Points, in no order, along strands that fork, close into loops and pass close to each other.
(in the rows, 128 means zero)
Two points are linked if the straight distance between their rows is under 108. Some points are linked to none.
nodo: [108 203 139  88 187 107 165 154  78 142  94 134  80 152 145 126 134 130
 140 132 129 154]
tute: [136 154 138  98 126  78 159 139 169 141 117  89 122 177 168  95 154 163
  77 106  87 148]
veza: [134 111 166 106 106 166 138 150 145 126 131 133 102  95 130 123 116 148
  88  94 182 115]
Fepe: [117 116 146 137 119 134 157 133 151 102 103 185 143 137 103 119 110 155
 114 147 137  68]
biso: [133  99 107 145 156 134 135 146 158  52 120  51 128 135  86 149 154  95
 150 136 155 152]
Soz: [108  95 131 116 127 129  92 141 175 132 143 119 140 170 136 158 114 115
 134 164  85 143]
lati: [107 104 119  89 146 142 108 104 120 199 141  74 144  96 164 129 134 127
 100 123  76 177]
Sipa: [138 132 105 148 132 115  80 123 122  98 157  86 149 120 126 161 120 131
 132 125 110 124]
fota: [162 132 136 184  91 146 108  40 106 123  87 153 118  58  98 145 113 102
 158 104 163 116]
bov: [112 121  70 133 170 139 167 165 156  80 170  83 136 177  80  72 164 151
 130 181 113 127]
Fikal: [ 78 176 139 128 130 175  75 109  73 152 118 121  87 100 162 146 125 104
 149 106 157 118]
Fazor: [115 135 122 142 126 108  90  90  99 109 137  48 135 124 172 152 130 145
 114 127 128 136]
Kod: [ 84  96  55 109 114 134  89 148 122 154 133 106 155 139 142  91 180 128
 110 137 102 134]
depo: [162 128 168 113 109 146 113 118 152  89 115 170 108  64 136 115 102 131
 108  58 183  97]
Tigar: [110 114 126 104 136 111 141 147 110 146  86 169 169 111 161 108 105 195
 100 181 141 125]
sarag: [ 88 123 100 118 161 121 174 145  97 117 123 106 160 162 118  92 146 142
  81  93 116 112]
mibu: [ 88 172 132 150 118 163  95 158 111 173 106 171  96  60 190 115 135 165
 125 144 142 142]
fotub: [108 196 105  98 117 135 105 152 128 156 175 131 122 156 111 145 133 148
 123 154  82  95]
bav: [138  97 139 176 110 112 150  54 109 107  75 154 166 124 112 144 125  99
 141 140 126  61]
Zifa: [116 178 129 108 100 146 107 139 148 141 133 200  81 119 132 161 106 125
 126 168 133 107]
Mevi: [ 94 148 143 154 142 138  67 118 107 137  58 154 126  72 164 105 117 150
 160  65 164  90]
zulel: [110 109  98 109 158 132 148 119  98 175 128  94 193 116 109 132 126 170
 100 153  99 180]
Ledit: [190  92 121 169 120 138 144 128 168  97 151 107 177 143  76 129 152  55
 187 101 116  60]
Gigal: [152 156 138 123 117 169 163  91 119  89 170 121 110 123  76 123 140  77
 108 116 136  38]
fave: [116 218 141 100 163 148 148 142 105 125 141 115 121 120 115 127 116 172
  98 125 144 102]
Mozo: [135  75  83 143 129 153 134 191 142  84 173  99 147 137 108  91 144  93
 138 110 150 117]
bofav: [134 122 112  76 112  65  86 133 141 123 156  75 120 171 111 134 121 108
 145  97 118 172]
pidit: [153 129 158 148  71 121  98 115 143 118 111 104 131 123 108 160 107 144
 141  84 146 124]
Vetab: [104 132 107 124 132 113 130 103  79 126  76  91 105 129 103 144  98 123
 124 112 140 190]
zani: [153  78 100 107 137 139 139 136 152  74 201 117 166 127  71 143 158 109
 146 189 167 119]
nefa: [131 107 110 149 146 150 143 116 141  55 113 100 110 136  78 135 137  72
 131 114 153 117]
nabe: [169 156 186 111 125 113 123 119 114 114 104 190  99  71 153 145 113 135
 129  78 197 108]
Vum: [ 93 116  70  78 114 143 104 153 122 178 128  74 116 146 139  76 136 113
 122 132  90 146]
Lopif: [133 152 147 123 102 139 100 132 157 198 133 136  68  86 207 148 130 115
 101 140 102 206]
ruk: [112 137 113 186 119 141  51  89 140 118 115 164 124  90 106 156 145 102
 163  87 118  85]
reto: [114 142 198  99 186 142 159  92  82 133  82 149 154 137  92 142  85 115
 157 104 141  88]
fogit: [145 125  70 142  89 104  58 135 145 167 201 120 129  96 156 111 133 135
 139 110  90 184]
lelu: [150 119  95 131 198 119 162 168 184  97 191  74 173 181  89  95 151 148
 160 191  78 145]
Deg: [129 185 134 104 118 115 185 134 138 136 137 140  96 168 161 113 130 176
  91 178 104 127]
bori: [163 176 204 110 135 107 127 127 109 117  75 188 109  57 170 144 150 143
 183  93 200  87]
lino: [131  89 123 109  88 103 129 113 134 128 168  75 117 139 154 140 140 112
  92 146 109 189]
paku: [127 124 107 149  80 141  65 104  89 158 140 137 107  94 151  76  85 144
 170 100 172 118]
vazu: [105 166 122 121 117 137 105 149 161 111 106 183  85 146 107 148 128  94
 124 143 106  92]
gik: [125 117 157  79 146 132 113 111 177  72 111 123 127 132  62 172 138 109
 111  97 149 118]
gura: [131  92  75 134 142  79  94 140 169 136 138 106 150 122 131 149 182 108
 112 109  89 216]
dumop: [143 123 114 144 120 118 154 147 136 135  91 162 104 120 155 119  90 137
  91 171 116 199]
vata: [149 101  77 111 149 152 142 182 182 120 181  72 154 125  94 123 198 129
 134 182 123 192]
rigid: [139 153 178 169 139 123 154 124 107 125  58 176 141 129 128 139 121 114
 162  92 154  72]
vepof: [125  86 124 142 151  95  99 133 125  88 108 156 139 108 171 111 106 109
 102  88 135 136]
Savo: [131 146 191 111 120 124  99  76  90 143 131 161  99 137 169 182  89  91
 158 159 133  97]
rad: [138 138 116  91 136 149 158 109 106 227 126  60 164 105 130 123 140 161
  87 138  85 184]
sisub: [141  91 118 142 149 124 100 183 138 145 162  69 189 151 137 113 120 125
 149 111  80 140]
zuki: [158 143 189 102 139 111 131 144 124 151 105 228 105 137 157 137  88  95
 202 144 145 112]
fip: [ 91 161 120 151 128 152  70 126 114 155 109 180 120  59 166 112 130 170
 141 106 164 107]
libi: [131  84  84  95 132 148 151 162 166 117 174 101 124 111  81 140 176 133
 102 160 153 179]
gupiz: [116 107 132 125  66 133  69 151 175 149 149 169  93 143 163 126 119 109
 136 120 115 115]
Ruz: [168 104 142 134  90 122 151  91 152 114 137 130 185 141  60 124 146  65
 170  82 113  58]
Buvu: [116 122 118  82  94  86  79 133 123 181 122 144 132 112 169  99 129 166
 125 101 134 173]
sov: [129 123 145  83 175 121 171 142 127 118 170 141 146 174  84 128 106 135
 100 124 111 153]
sal: [ 64 148 138  89 109 179  93 130  98 176 111 103  85 131 143 149 125 118
 127 124 135 149]
Kuzus: [116 186 150  89 190 110 123 137  71 125 113 143 104 138 126 122  94 105
 151 112 136 129]
Tusef: [101  63 131 128 141 144  85 124 144 137 153 142 158  76 158 144 113 133
 112 132 135 161]
dovub: [112  32 124 120 147 164  70 135 147 110 163 147 152  93 138 121 127  89
 135 104 144 124]
vig: [117 138 126 218  62 126  94  87 104 149 122 172 139 103 156 157 145 145
 141 115 141  93]
Pevaz: [123 147 118 162  93 114  89  94  82 150 135 108 122 103 176 145 105 143
 136 141 127 156]
Veguz: [131 109 123 127 123 146 176  94  97  90 161 130 125 140 103 106 141  98
 110 138 137  49]
Sogub: [143 127 104 149  77 112 145 182 122 205 137 139 146 118 161  96 134 164
 114 113  88 178]
gami: [113 144 157 119 103 133 144 150 160 163  67 164 108 130 141 157 128 172
 122 151 148 176]
fefe: [119 148  68 131 134 139 106 166 169 133 137  91 143 102 113 128 175 161
  84 140  96 141]
Gorit: [124 134 170 111 136 115 182 107 132 107  96 187 140 145 146 111 119 176
 117 165 154  73]
buk: [168 150 221  99 134 120 175 104 101 152  82 163 152 116 130 125 122 160
 207 119 190  63]
sed: [137 137  94 146 121 113 125 121 135 217  96  71 110 136 186 105 186 106
 111 123  41 174]
Duka: [127 118 106 111 130  58  95 105 137 110 156 113 181 177  99 161 145 149
 144 160 100 118]
dumaf: [120  81 142 169 100 128 142 123 113 153 124 181 161 124 126 149 149 117
 114  75 146 132]
dap: [133  91 155 131 113 143 154  94 129 122 137 146 149 128 101 136 152  57
 130  65 131  53]
mem: [119  75 133 148  51 165 114 104 132 153 123 154 112  98 121 136 110 144
 134 129 166 139]
Genak: [143 147 172  83 112 114 131 127 100 156  78 197 118 142 136 116 101 105
 224 163 151  90]
Fik: [156 109 134 170 142 115 145 125 121  75 128  96 157 153 109  94  73 128
 157 142 125  99]
seb: [114 106 103 114 119  94  86 136 175  97 150 105 159 177 114 176 171 127
 142 159 103 140]
vap: [152 128  73 122 187 133 145 172 159 120 160  76 158 145  75 101 124 115
 129 172  71 182]
Gos: [115  68  95 109 111 122  96 115 108 117 128 125 154 119 109  87 126 127
 123  91 152 130]
vuzi: [147 137 159 117 145 109 144 155 132 139 149 157 138 158 131 137  70 133
 119 129 112 144]
Fis: [ 94  91 121 132 142 123 172 135 158 134 103  80 145 175 100 140 149 160
 106 154  96 159]
tiku: [174 141 120 136 124  88 117 131 172  60 159 131 135 160  64 132 132 114
 154 123 129  91]
ziti: [121 132 141 136 117 121 136 163  94 133 136 111 122 178 175 103 123 108
 118  76 121 106]
veb: [123 101 107 153  76 110 142 169 100 180 102 171 131 137 155  87 127 154
 122  96 141 163]
Givek: [109 117 124 101 113 130 128 120 121 132 111 132 139  85 170 123 114 187
  74 175 140 123]
Meb: [151 126 166  93  86  99 138  86 127 139  81 181 145 141 118 113  87 130
 194 140 145  68]
Vopas: [130 151 171  87 112 104 144 127 155 135  63 179 107 146 106 150 114 166
 151 133 156 143]
sino: [123 139 167 168 128  94 129 145 117 160  85 159 124 140 210 132 142 140
 145  96 128 161]
kemu: [105 114 106 132 118 154 151 126 113 103 118 109 129 109 152 115 118 165
  69 158 152  92]
lebuf: [ 96 140  74 174 132 144  96 141 117 152 135 171  91  85 183  94 159 126
  89 121 106 155]
Gumo: [127 128 193 106 147 178 167 158 127 121 129 109 107 116 148 125  87 137
  97 107 166  98]
vab: [105 152 135 121 130 124 117 105 111 106 127 114  97 158 125 162 151  91
 104  87 133 105]
bimid: [135 130 123 100 136 128  69 157 139 137 149 141 107 121 110 138 102 102
 127  90 107 177]
Madal: [166 129 113 177 113 135 122 119 100  80 134 101 119 126 142  89  62 101
 162 130 133  93]
Kuzi: [139 129 187 103 164 115 180  96 165  91 111 164 151 173  92 131 127 131
 110  81 141  65]
tabeb: [133 153 169 104 145 116 136 139 128 170 122 125 135 149 171 152 106 145
 109 156 103 167]
sol: [122 163 137 131  88 120  67  92  76 170 143 135 115  98 180 109  88 160
 163 138 155 136]
zivat: [155 102 105 119 128  88 114 180 170 161 153  88 173 148 116 115 122 132
 147 118  75 184]
vibo: [109 136 136 128 128 145 167  90  79 131 119 150 127 170 121 115 140 111
 135 122 142  44]
Dabev: [ 97 120  89 123 130 171 127 156 119 137 122  95 153 135  72 106 123 169
 129 156 129 116]
til: [116 118 157 125 129 134 185 106 136 124 128  78 125 193 104 123 109 177
 128 161 123 151]
zir: [131  76  62 131 133 163 105 141 108 107 141  74 134 101  99 109 128 108
 150 152 145 163]
Kefu: [153  95 131 146 153 142 159 157 157  75 158  96 160 173  37  89 126 129
 155 118 138  89]
vuriz: [134 117  92 141 135  88 114 121 147 130 120  77 148 145 190 108 138 123
  83 161  66 151]
mezi: [150  89  88 164 152 157 133 174 148  60 159  60 143 140 112 124 185  77
 165 132 178 143]
dib: [119 202 132 156 111 153 105 156 128 146 149 123 117 142 109 169 117 155
 137 151  99 131]
Lokev: [136 155 147 132 166 118 159 132 171  89 182 109 115 194  49 124 107 149
 154 150  84 138]
fegof: [123 137 120 111 147  93 110 102 136 108 129 147 186 157  62 154 137 147
 138 130 110  94]
Nomu: [109 114  93 150 143 134 140 149 126  88 115 110  84 150 109 111 131  74
 114 113 116 150]
tefo: [108 148 162 155 132 131 120 144 109 133  45 168 135 112 162 129 130 153
 134 104 159  94]
tozab: [107  55 153 173 110 159 110 108 137 143 128 184 162  87 136 112 131 125
 127  69 156  90]
vepiv: [112  80 106 105 172 124 143 117 114 141 163 103 166 124 117 166 128 135
  88 169 108 169]
Bap: [131 151 122 167 120 167  77 120 122 108 122 168  88  59 151  95 101 127
 128 106 161  83]
takav: [164  94 121 192 113 161 142 124 127  92 177 116 165 130  91 135 123  72
 161 117 125  82]
Bepi: [121 180  96 109  93 105  93 133 125 113 168 122 115 163 105 141 160 135
 120 134 114  97]
Taz: [117 117 157 143 106 138 150 150 121 136 100  99 147 182  88 110  69 148
 174  84 132 124]
zozed: [118 127 127 130 138 128 183 100  74 111 116 112 123 144 144 122 110 160
  85 158 146 109]
tiru: [123 174 122 119 118  97 120 117 146  97 149 107 102 178  87 182 148 117
 114  95 123 120]
Zubeb: [ 89 149 162  89 159 132 150 127 165 109  90 133  92 159 112 165 135 147
  92 129 120 151]
Didoz: [163 115 139 190 113 160 130 121  86 127 147 120 148 128 116 126  81  75
 161  97 127 102]
Zakiz: [120 150 163 121 155 117 122 105  79 132 133 185 102 102 211 161 132 113
 113 128 164 122]
bipi: [ 98 161 130 110 119 123 161 115  90 156  70  76 103 148 130 132 143 158
 114 120 130 168]
vir: [129 127 102 111 109 129 135 126 100 155 133 149  82  96 174 117 108 122
  90 178 121 179]
zam: [125 134 162 179  95 182  69 111 140 156 159 138 144  75 125 153 100 138
 166  81 149 101]
rulor: [141 152 179  83 135 118 140 127  82 154 101 166 123 111 165 126 113 154
 189 150 176  94]
tig: [123 123 167  99 166 125 195 128 129 114 154 155 142 177  62 107 114 152
 123  86 139 105]
Bituk: [133 147 107  97 117  99 126 132 142 107 159  58  95 181  98 153 148 104
 131 104 108 153]
Fopo: [131 149 154 165 139 152 155 110 153  97 180 128 121 186  89 172 134 101
 141 157  94  86]
fudo: [115 144  63 151 125 124 110 142 100 125 149 132 116  96 172 108 171 125
  58 120 119 138]
bal: [117 121 113 146  98 164 165 165  98 169 118 168 131 125 121 116 111 155
 122 134 149 148]
Laf: [123  90  99 140 158 108 146 143 107  95 151 114 175 142 125 120 143 121
  99 117 114  93]
Let: [129 186 134  88 149 118 205 149 133 181 132 116 113 166 177  98 169 180
  80 163  79 129]
bugem: [157 134  79 105 104 117 161 130 144 164 130  78  95 113 145  66 125 126
  86 182  82 182]
gef: [ 83 179 148  93 142 144 130 122  98 173  83  70  84 137 150 149 140 119
 128 118 117 160]
setu: [157  66 130 164 115 157 140  87 132  83 140 114 127  76  81 147 126 114
 125 148 161 126]
Gon: [135  85  53 154 156 106  85 160 162 147 149 142 142  75 138 119 182 112
  92 115  97 199]
bibi: [130 105  74 168 131 129  60 150 163 111 158 143 117  59 124 127 173 113
 110 107 135 185]
kipom: [171 106  66  90 141 122 121 149 180 144 186  53 144 100 117 132 197 114
 119 189 106 206]
vok: [124  91 134 125 117 142 154 121 137 120 133  58 155 182  82 114 104 152
 155 114 130 132]
visof: [145 146 129 136  92  99 123 134 139 232 112 105 110 139 206 119 166 128
 121 126  69 189]
Satag: [129 100  80 161 104 129  86 122 137  78 130 123 144 110 108 126 167  98
 149 126 153  87]
guvar: [125 104  68 110 156  93 102 137 171 112 136  87 174 132 106 154 204 128
 124 143 117 170]
movot: [115 184 136 138 141 148 129 157  84 214 117 169 121  65 232 123 157 166
 134 148 139 160]
mam: [156  87 146 154 150 128 141 128 164  44 129  86 151 163  89 103 102 113
 168 127 130  67]
nes: [136 115  65 122 140 117 144 136 117  98 125  73 134 112 109 105 141 127
 102 160 122 170]
Zetis: [130 102 121  80 128  86  82 140 126 131 171 121 143 135 129 136 109 114
 117  87 116 168]
saze: [176  94  90 125 125 121 142 127 134  93 189  86 179 125  79 159 176 142
 156 191 173 165]
zemu: [133  92 122 100 124 127 125 111 117  93 184 145 119 140 136 123 125  92
  95 148 148  72]
sige: [102 102 102 121 160 103 178 131 133 131  92  85 158 153 129 115 163 155
  79 106  95 169]
Riruz: [152 123 120 108 102 100  77 150 147 164 143 128 164  91 158  96  89 195
 129 109 125 174]
pud: [145 148 109 167 158 134 107 135 115  84 132 120 182  75  92 133 133 147
 113 108 138  69]
Keb: [128 161 194 131 149 129 126 108 114 133 132 149 115 155 152 212 106 111
 136 133 120 115]
kif: [129 186 116  88 140  73 166 118 131 170 109 111 114 161 166 105 186 151
  73 125  72 149]
tek: [ 96 138 118 137 123 171 129 143 114 103  85 116 100 147  98 101 110  97
 151 106 140  72]
Pateb: [132 125 165 121  76 100 175 109 118 119 127 149 113 189 138 127 149 136
 107  98 158 101]
Zav: [103 150 117 113 138 154 173 178 108 180 107 183 117 128 142 114 113 143
 123 179 121 127]
ruro: [128  83 124 128 108 141 103 118  82 132 140 142 128 102 123  93  90 108
 146  88 167 131]
Sab: [104 135 138  99 117 117 145 145  71 153  94 142  88 126 190  95 145 137
 131 102 173 141]
Suv: [103 137  90 174 114 131  75 138 125 116 123 175  85  82 186  81 113 106
 112 116 138 132]
ruzo: [126 179 179 107 161 142 188 130 106 122  89 150  92 154 142  98  95 155
 172 195 158 106]
potuk: [119 112 162  92 141 124 125 111 176  98 121 142 100 142 106 175 120 123
  96 148 136 119]
dedar: [ 95 134 103 113 174 121 150 136  77 122 106  97 139 177 128  85  96 125
 131 119 122 119]
koza: [126 146 167 102 162 126 161 121 187  62 144 104  94 194  81 108 109 139
 136 116 109 121]
seku: [124  80 106 100 103  98 105 147 137 123 127 102 187 145 107 106 133 171
 128  99 138 116]
kez: [137 101 163 106 135  93 155 129 110 137 107 195 174 131 161 123  95 169
 119 158 146 111]
Memef: [145  92  70 172 128 119  83 176 181  89 133 102 155 113 144 120 156 123
 147 160 111 157]
Tubu: [122 100  74 137 130 173 152 168 144  72 165  97 126 144  82  75 146 125
 128 167 146 102]
vina: [132 109 136 144 140 122 136 152 109 160 141  81 171 155 172 108 110 126
 110 105  82 130]
sukif: [108 141 129 129  84 128  69 139 174  98 131 162  98 137 135 136 133 105
 120 111 120  69]
Rupir: [131 127  93 176 160 125 129 157  88 104 131 117 180  93 111 117 132 152
  89 107 117 126]
tubi: [ 77 142  95  89 135 153 109 140  98 127 100 124 120 165  96  75 106 118
 146 107 132  96]
pasom: [ 97 196 147  90 171 115 161 136 140 123  66 151  89 174 133 141 140 145
 119 135 114 145]
kovun: [127  30 130 170 110 155  81  96 150 134 169 179 148  79 125 125 131 103
 143 100 159 115]
rika: [ 79  98 100  81 103 109  84 130 131 178 121 139 135 133 165 125 160 144
  97 123 103 148]
kede: [ 97  76 119 113 121 154  98 125 150 161 119  97 126  80 156 137 113 125
 101 149 107 176]
nobe: [153 126  71 149  91 108 104 154 155 187 147 126 144  99 147 110 139 153
 108 143  60 186]
Paz: [149 133  93  93 193 129 154 140 156 156 154  79 131 128 109 123 146 113
  96 162  48 195]
Felak: [160 153 167 187  72 142 121 105 145 135  94 214  76  87 149 150 130 117
 153 132 162 106]
Kunip: [ 89 197 119 106 160 153 108 134  94 155 115 115 142 100 153 141 123 176
 100 147 131 109]
dapa: [117 189 159 149 129 146 111 106  66 136 106 158  90 104 166 138 134 108
 171 100 183  93]
zad: [134 127 154 123 117 161 149 127 119 122 104 128 121 141  78 104  78 112
 163  94 154  88]
Lun: [179 139 200  94  85 121 179  78 125 153  99 180 144 108 114 115 109 118
 186 112 151  75]
Ponon: [140 118  86 154  93 110  55 133 129 125 172  82 122 121 147 141 120 103
 158 134 113 164]
Rus: [112 129 135 102 117  86 164 125 138 112 127  93 110 195 151 124 152 148
  88 110 130 125]
feb: [130  97 154  78 138 110 134 118 165  86 117 154 140 155  87 130 139 116
 110  76 143  67]
fubiv: [116 112 151 116  85 120 112 137 153 151 152  93 114 164 153 180 138 119
 124 134 101 158]
mupit: [167 114  85 107 161 131 143 137 174 135 151  76 134  92 130 148 170 105
  87 191  73 198]
Ker: [116 101 119 182 145 110  85 112 123 110 103 124 139  99 160 138 126 125
 105  82 134 170]
Fazi: [150 111 102 150 155 100 121 129 149  91 156  98 129 124 172 143 121 104
  89 202  84 165]
Pela: [164 149 145 152 168 110 153 109 164  66 175 111 133 179  59 151 121 107
 166 154  97  94]
giso: [119 182 159  75 187 132 130 123  70 143  96 161 152 132 104 127  93 127
 166 111 143  93]
taren: [ 75 134 107  77 132 151 101 160 137 147 100 100 109 147 122 113 115 121
 122 124 109 136]
dat: [133  56 108 127 121 129 131 117 130 122 165  79 182 121 107 181 152 139
 125 165 140 167]
Did: [146 159 173  89 125 103 165 103 147 119  91 161 134 170  63 127  96 184
 156 143 139 116]
gub: [122 114 150 177 108 148  62 134 136 165 149 157 165  93 117 167 110 154
 148 113 130 140]
vatig: [137 140 147 170 121 152  58  58 114 152 159 169 128  73 128 144 119 104
 170  80 141  86]
davag: [157 159 162 186  83 137 127  66 105 136  97 150 127  91 106 154 132  76
 168  71 132  85]
Tep: [128 135 134 129 121 125 128 166 154 168  66 150  86 111 155 123 115 136
 122 138 120 194]
futot: [118 142 139 159 115 139 104  96 117 110  98 140 108 117  87 166 148  82
 146  87 133 104]
Mika: [ 91 108 164 146 139 138 140 146 146 119  68 147 146 135 149 117 132 138
 113 120 133  76]
Fub: [135 148 125 107  89 137 122 133 102 138 132 196  76  99 149 135  98 133
 121 176 167 150]
noza: [113 141 114  81 145 116 127 104  88 115 125 102 102 147  94 141  95 114
 124 146 133 177]
mut: [120 141 148 136 110 156 106 146 141 167 143 154 139 119 100 182 116 147
 125 118 118 128]
Gakav: [124 156 173  95 147 147 125 137 142 212 112  94  92  87 225 141 143 126
 110 148 101 194]
kep: [ 87 144 166 136 151 159 135 106 150 117 136 109 109 198  88 177 121 127
 137 168  97 114]
Bilu: [140 141 138 167  83 146 129 127 119 152 104 201  74  95 163 155 130 135
 133 154 172 161]
Mikeg: [134 204 161 108 150 104 208 127 117 133 117 148  83 175 154 112 130 168
 130 197 139 141]
kifuf: [117 106 110 123 126 115 110 154 153 106 120 132  87 144 103 130 107  75
 119  83 114 187]
Ruda: [123 117  98 129 180 109 136 116 153  92 138 143 186 154  52 158 183 119
 139 146 123  85]
sovon: [152 133  89 137 134 113 126 129 161 164 117  45 140 127 164 102 171 107
 102 147  36 154]
rim: [138  96 110  95 160 116 151 139 163  79 211 124 133 159  91 129 141 126
 128 214 120 137]
Biko: [115  95 156 151  75 137 109 150 148 166 145 139  91 155 175 140 102 109
 138 136 115 155]
sete: [120  79 122 128 135 119 114  96 113  89 139 160 112 103 173 112 121  89
  98 123 144 111]
gusi: [141 167 146 128 135 146 137 117 122  90 118 126 144  90 102 118 126 150
  92 106 160  46]
kitis: [106 151 150 144 159 135 140 143  56 171 125 180 106  96 221 146 167 135
 133 139 159 144]
Perim: [125 181 189 136 155 105 156 131 126 146 127 132 116 164 148 199 123 145
 117 116 117 163]
zili: [152 159 182 165 110 124 142 101 116 134  47 177 123  89 134 137 137  86
 188  64 148  90]
kipu: [125 118 156 130 133 131 119  74  85 110 109 159 122 109 182 132 108  95
 112 113 164  86]
sivo: [172 166 145 144 121  84 127 113 164  67 101 147 111 157  98 129  93 104
 149 122 122  96]
sifu: [142 102 138 184  98 155 127  98 117 109 162 113 116 106 118 186 124 109
 116 132 152 135]
lita: [114  60  49 145 141 157 112 165 101 103 172  95 185 118 102  94 162  96
 153 134 155 126]
Dize: [156  98  97 132 134  94 130 153 169  73 181 130 139 141 120 134 132 119
 121 201 103 153]
beki: [139 182 178 138 154 123  99 119  76 133  84 170  67  49 187 137 165 119
 200 100 195 110]
Peza: [178 102 125 171 100 151 135  44 111  96 133 127 131  55  85 144 114  85
 163 128 159  95]
zuvu: [159 138 107 136  80 123 159 119 127 152 147  64 106 127 159 115 136 145
  94 163 100 185]
merit: [162 182 182 110 141 117 199  76 144 113  87 165 116 148  63 108  91 149
 178 141 145  87]
rase: [127 182 134 135 142 147 152 140 139  88 135  91 117 119  98 133 124 167
 100 103 137  89]
fir: [178 154 178 131 141 110 191  83 169  63  93 154 110 132  80 119  83 127
 147 118 125  88]
Rakor: [139 133 146 184  75 140 102  87 153 123 120 186 125  78 136 169 140 140
 122 132 147  95]
sedut: [144 142 112 137 147 142 161 179 152 131 159  99 145 132 138  99 110 155
  82 147  94 157]
Zaf: [151 149 160 114 139 125 138 130 145 245  99 113 112 105 222 141 182 126
 105 123  66 179]
Pif: [134 110 103 124 110 110 113 162 145 156 119 109 173 128 105 101 109 176
 138 113 115 173]
Pomiv: [121  81 147 151 110 173 113 104 130 124 126 144 163 102 106 127 143 102
 132  77 143  57]
fiv: [122 161 160 109 148 178 190 132  90 133 122 151  98 166  75  93  85 122
 149 120 149  85]
Logi: [128  92  86 191 141 113  80 110 110 110 157 133 125  71 140 134 150 107
 114  93 140 184]
pugu: [113 163 133 116 166 137 154 149  93 136  90 186  99 134 149 129  96 118
 163 186 138 109]
Viko: [135 133 195 131 126 110 113  97  93 151 116 205 116 112 189 156 102  85
 195 134 143 107]
rak: [133 119 118 110 124 148 177 161 173  95 170 118 104 118  82 131 134 148
  75 143 148 152]
Kogoz: [143 123  49 113 135 105 169 120 134 104 153  82  92 141 122  82 129 128
  92 184 100 175]
Bipo: [117 147 143 123 130 121 175 108  48 156 125 136 127 159 136 127 118 143
 133 133 159 110]
Lole: [134 117 125 121 155 144 201 143 133  83 167 119 129 162  48  86 131 154
 120 104 138  97]

A piece is all that can be reached along the links. How many separate loops has the piece of each point below (a circle has one, a figure eight two, a Y none), and how many tips (points with one link)?
dedar => loops 1, tips 6
Mevi => loops 3, tips 8
Meb => loops 1, tips 3

How many points has the smallest loop of links through each point below? Write 0 if it is on no loop.
Bipo => 21
bov => 0
zad => 10
rulor => 5
tiru => 11
nodo => 0
Fikal => 0
